A landscape with many valleys, sampled at points; each row gives a point and its height.
A ball rolls from a point to whichever of its 2 nearest points has the largest drop for the distance, and stops where none of them is lower. Distance is the straight distance between rows; heights are no part of it.
Mipin height 58.2: 17  -33  -20  45  -12  -11  -8  -33  7  9  11  -8  26  18  4  14  -20  29  -19  -17  -35
duzu height 33.0: 1  -17  8  6  -27  -7  9  -26  28  -9  -23  21  -3  45  -22  -1  2  -11  19  -28  -8
gaf height 43.1: 19  31  -7  -5  -1  10  -17  9  -5  34  -27  -27  20  14  17  -19  18  0  3  -42  -5
ribem height 64.1: 10  -33  15  19  -7  -23  21  0  12  0  -2  -10  32  5  -19  48  3  14  -21  -22  -12
nup height 37.5: -32  -24  -28  -1  10  -8  -23  -24  16  -1  22  52  -17  -14  28  -18  -3  12  27  42  5
Rusus height 34.8: 13  -23  26  15  -22  9  16  -32  35  -19  12  12  -35  28  -32  -8  -3  4  15  -16  -7
Nema height 36.0: -39  -10  11  -17  17  5  -20  -1  -12  34  -29  23  9  -10  -21  -14  -6  16  -9  -30  -59
rokig height 56.1: -4  -28  -8  35  12  10  -2  -55  10  -7  5  3  8  5  -13  -13  -14  24  -21  -6  -52
dil height 28.8: -31  -19  -27  -44  -12  -20  12  26  -15  -15  -16  10  -14  -10  -9  16  -27  -22  -2  10  -6
botu height 44.8: 1  13  -8  13  34  8  10  21  2  9  16  -13  3  -25  7  4  23  28  -22  9  8
Vot height 49.7: 1  24  -12  5  19  11  22  17  -25  -19  13  -35  -4  -28  2  5  9  2  -27  21  24
sezus height 66.9: 14  -7  37  3  2  26  -3  40  34  -1  30  -3  -37  -2  -25  7  7  13  26  3  -6
gipum height 25.6: -11  0  -24  -34  -4  -3  0  48  -29  20  -4  -4  -16  -11  -2  3  -27  -15  7  16  -17
dapil height 38.3: -40  19  2  -29  36  5  -4  8  2  16  -39  27  21  -3  -26  -15  20  3  -27  -35  -31
Lebo height 32.2: 8  -1  16  4  4  -11  16  2  40  -12  37  2  -20  -22  -6  -10  5  14  21  37  32
dalu height 14.6: 17  13  2  -6  -36  17  -8  18  -40  20  5  -39  -13  -4  0  4  -18  -13  20  16  -9
Kez height 41.9: 21  -8  -8  0  -22  -31  11  -18  22  -32  12  4  6  3  27  -4  14  -17  10  11  43
ludo height 62.5: -6  -7  -24  23  11  -10  4  28  -36  43  -13  -12  31  -9  8  33  -5  13  -29  -9  -12
gumot height 19.2: -1  13  -38  -23  9  23  -21  25  -21  6  17  21  -21  -17  39  -11  -17  7  -5  33  -8
Nava height 23.6: 6  28  4  -48  7  24  6  -11  10  -34  -1  -1  -30  2  -16  -36  1  -16  17  14  -4
duli height 51.7: 30  -3  9  33  9  -10  33  -34  25  -6  7  -17  13  6  -9  -17  13  29  -10  -3  6
zabot height 20.9: 52  5  -17  16  -22  6  10  -47  1  34  13  15  -31  -3  15  -43  -24  7  13  18  -13
Soz height 38.5: 14  3  -8  22  -14  -36  10  -31  20  15  12  -12  10  -2  22  -21  12  -5  13  20  49
raro height 25.5: -24  -34  -27  5  25  0  -1  20  11  0  -10  28  15  -14  9  26  4  -3  -28  -8  9
kas height 28.2: -32  -13  -20  12  39  10  -3  -8  14  -3  -4  35  13  -8  6  1  22  24  -23  -9  -9
giv height 39.4: 1  22  -15  -23  -1  12  -32  40  -13  33  -20  -25  -12  1  23  -12  12  -14  -6  -20  0
besis height 44.2: 1  27  -6  -17  -12  -22  4  10  8  -33  1  -13  1  11  15  -11  16  -22  -4  -2  40
gipav height 34.7: 0  5  3  -16  4  -12  44  24  -18  -44  -25  1  25  10  -16  26  -3  -21  -33  7  3
bal height 68.8: 13  0  15  34  16  9  -3  12  -45  24  28  -12  15  -17  24  38  -5  26  -15  28  -2
dere height 57.9: 7  7  13  1  -13  -11  27  17  -39  13  -11  -54  23  -17  -28  32  -9  -9  -11  3  3
gafek height 45.0: 2  49  -12  -23  28  7  6  20  -12  -15  -18  -6  1  9  11  -29  18  -13  -33  -17  4
ropeg height 61.8: 1  -4  19  8  -5  -18  15  20  -16  17  -9  -38  22  0  -34  39  -1  15  -4  -26  -10
Zofir height 36.1: -3  46  38  15  2  3  -1  -18  -21  -21  -18  -50  16  8  1  19  5  -23  19  0  50
vozul height 37.2: 34  2  19  4  -20  37  8  -13  21  5  3  -2  -50  9  -35  -20  -8  4  14  -9  -19
tizig height 23.3: -21  22  38  0  5  -22  -42  7  12  -24  9  -15  -6  -10  28  14  1  -27  8  -8  80
muda height 65.3: 3  -46  9  24  2  -15  -10  -13  49  -7  7  18  18  1  -5  34  -6  21  -8  -28  -9
linam height 46.0: 4  15  11  1  10  -9  -6  22  21  21  -14  -12  24  28  1  1  31  14  -4  -41  5
vofel height 26.1: -5  -30  -27  33  0  -23  -18  -4  16  16  -8  -2  28  -3  38  24  15  -10  -6  -20  35
Sufa height 36.5: -19  -11  -29  1  8  -24  -5  -30  41  2  10  47  2  -11  19  -32  0  8  15  32  20
Geno height 70.4: 6  4  41  19  13  13  -4  15  -13  3  26  -39  -2  -25  -10  29  -8  11  20  25  25
kipek height 42.3: 13  18  31  28  -16  -16  12  -19  -4  -15  -15  -37  39  15  7  22  14  -14  15  -13  42
kelu height 31.8: -13  -11  -8  -7  -16  -12  4  -22  27  -30  -16  29  -7  24  -4  -13  14  -18  32  -3  1
mupok height 39.3: 20  7  -9  0  17  35  17  -5  -11  8  13  -11  9  -26  0  -11  10  33  -17  12  -18
fitid height 15.1: 5  -3  -42  -24  -7  24  -26  -8  -12  1  15  33  -30  -15  28  -29  -21  -4  27  32  -20
Gama height 35.1: -2  -10  -12  12  18  -12  22  -24  45  -5  20  26  4  -16  1  -24  8  18  10  22  22
Vagov height 52.5: -1  18  -1  -23  -2  8  18  33  -32  -15  13  -39  0  -16  -22  11  -5  -13  -22  5  11
romo height 65.7: 7  -17  -24  28  9  2  7  16  -51  20  18  -27  17  -21  5  39  -1  14  -19  25  -2
Dipo height 43.0: 52  13  22  26  -12  18  -22  1  -19  47  13  -18  -3  16  -4  -2  -6  23  -8  -25  -43
pesu height 28.3: 11  -11  10  3  5  10  9  21  16  -14  56  -2  -32  -28  6  0  -16  19  17  43  13
mudu height 66.2: -5  -26  18  10  2  10  -18  22  42  9  12  31  -29  10  -9  9  -1  23  21  -14  -15
Meb height 18.9: -1  2  -23  -30  -15  30  2  -36  -33  -11  -18  14  6  -17  -7  -30  -1  -13  11  1  -34
Pab height 32.5: 7  -3  -23  30  -7  -25  -15  -20  0  30  6  -24  19  9  39  -6  21  11  12  -2  34
rap height 35.4: -2  9  8  -20  -19  3  -32  46  1  42  -4  -10  -19  6  7  -9  -4  -13  23  -22  -15
duse height 23.4: 7  -9  -20  -14  7  19  -14  32  -5  3  36  13  -25  -13  23  17  -21  15  10  46  -4
mami height 47.4: -8  54  -8  -27  6  -5  -3  31  -22  -21  -8  -24  -5  15  2  -18  9  -32  -28  -9  35
nupum height 22.8: -6  -29  -28  -1  3  -24  -7  27  14  3  -13  4  13  -8  27  32  9  -19  -15  -10  27
Fes height 27.9: -40  23  -2  -41  1  -1  17  -10  -27  -50  -30  22  6  13  -8  -15  3  -42  -20  18  -18
vifum height 38.2: 17  12  16  0  3  -7  37  8  4  -37  -10  -9  28  13  -9  19  18  -6  -22  -4  10
vof height 30.5: 8  6  10  -29  -8  -2  -8  61  -19  41  -10  -7  -31  -1  -3  3  -24  4  15  3  -27
nofi height 40.3: -47  29  9  -24  32  -6  8  13  -11  -12  -41  27  16  13  -15  -4  22  -11  -31  -15  -9
gak height 34.5: -14  -24  1  8  -18  -7  -19  -3  24  21  -25  8  0  35  -20  10  -2  5  19  -42  -24
Sedil height 28.0: 34  6  -5  15  13  23  2  -47  10  21  19  36  -20  -27  -3  -38  -18  22  1  23  -33
zavas height 42.4: -29  44  3  -27  38  3  13  31  -7  -33  -28  24  2  10  1  -4  15  -21  -50  -8  5
Nufav height 72.7: 14  3  44  34  13  23  -11  19  -22  26  36  -24  6  -5  -6  33  -8  34  7  11  -15
sini height 29.4: -15  47  38  5  -5  -12  -19  -9  -7  -36  6  -33  5  3  13  10  -11  -27  7  0  73
Totat height 7.5: -12  -10  -29  9  -20  -4  -25  -68  -1  9  -3  36  -17  13  12  -39  1  -4  28  0  -25
lasun height 4.8: -5  -25  9  -13  -36  -23  -21  25  -26  1  3  -20  -2  -17  17  36  -31  -36  23  9  31
tar height 12.7: -14  12  23  19  7  -12  -38  12  5  8  5  -20  0  -8  23  15  18  -4  25  0  59
posut height 60.3: 2  -17  -35  23  -3  -12  -4  2  -13  26  -9  -13  40  13  15  9  4  20  -22  -20  -23
Nifol height 14.4: 24  7  -22  -24  -29  16  9  3  -23  -1  4  -22  -19  12  -10  -11  -10  -21  11  12  -7
vuve height 16.3: -9  -23  1  6  -16  -18  -22  42  -9  21  0  -8  5  -4  20  32  -9  -20  12  -5  22
Diton height 43.8: -5  6  22  -2  24  1  10  6  44  -11  -6  18  9  17  -4  -7  32  11  0  -23  3
Pupi height 20.2: 2  21  -14  -43  -19  14  0  13  -4  -25  13  -27  -39  0  -7  -22  -18  -18  11  17  4
Nomuv height 32.0: -49  -26  -2  5  21  18  -28  -14  -11  13  -8  36  15  -14  -4  -4  22  19  -28  -7  -43
gose height 13.8: 17  -8  -22  28  -26  -8  5  -59  25  21  10  29  -29  24  5  -50  -16  -3  24  4  -9
vok height 31.3: 40  11  0  13  -20  21  -25  2  -37  31  5  -17  1  9  17  -2  -6  5  21  -4  -9
Nokop height 47.2: 22  -2  37  36  -8  -18  15  -34  9  -8  6  -27  24  1  -10  8  17  4  14  -7  28
Zete height 42.1: 46  -3  20  22  1  33  2  -21  -1  22  13  -17  -26  3  -29  -18  -17  24  -9  -19  -38
ged height 65.8: -8  -50  27  -1  -7  -11  -4  12  46  4  4  31  -5  10  -27  35  -16  2  5  -19  -15
dudop height 23.7: -23  17  -4  -51  4  26  5  -9  -35  -17  -34  10  -3  -4  -21  -26  6  -29  -3  5  -28
ronuf height 31.4: -39  5  -1  -32  9  -21  42  14  -27  -44  -40  30  20  -1  -11  17  -11  -36  -38  2  -3
vam height 68.2: 3  -2  43  -4  0  1  3  41  13  -9  22  -25  -11  -8  -27  18  5  7  15  0  21
gimon height 41.8: -1  31  25  -1  24  9  39  -9  22  -35  -11  17  13  11  -11  -17  24  2  -13  -8  0
Kar height 54.3: 10  -19  1  34  2  -16  13  -72  36  -12  9  2  3  10  -21  -27  -11  35  -16  -5  -17
Roz height 13.7: -7  0  -36  -11  -13  10  -2  -50  -18  -4  -17  19  -6  3  14  -50  9  -12  16  12  -22
Rud height 33.9: 26  -1  -11  9  22  32  -2  -21  -8  10  26  16  -4  -14  6  -13  -5  44  -13  18  -42
rapam height 30.8: -23  -27  -1  -29  -27  -13  1  -17  19  -46  -21  43  -9  24  -4  7  -11  -48  26  6  6
deme height 30.0: -37  -40  -10  -37  -26  -20  -1  -8  1  -21  -19  39  -4  -8  -12  24  -22  -28  16  8  1

Where does a ball stop that starts at each point below?
Sufa -> fitid
ludo -> tar
gak -> gipum
nofi -> nupum
Nokop -> tar
Zete -> gipum
mudu -> Totat
linam -> gipum
mami -> nupum
Diton -> Totat
Vot -> Totat

Call two points neighbours if one is among the 2 nearest of the other. Go from one point of each pair to the other, from neighbour to neighbour, staying as low as possible. Name the highest point that can't be avoided.
nupum and Totat -> dudop
nupum and gipum -> Dipo
lasun and Nifol -> dalu

For each start below, name every point that the ball comes to, in order.
gafek -> zavas nofi dapil Nema Nomuv kas raro nupum
romo -> ludo posut Mipin rokig Kar duli Nokop kipek Zofir sini tizig tar
Geno -> vam sezus mudu ged muda ribem ropeg dere Vagov Vot botu mupok Rud Sedil zabot gose Totat
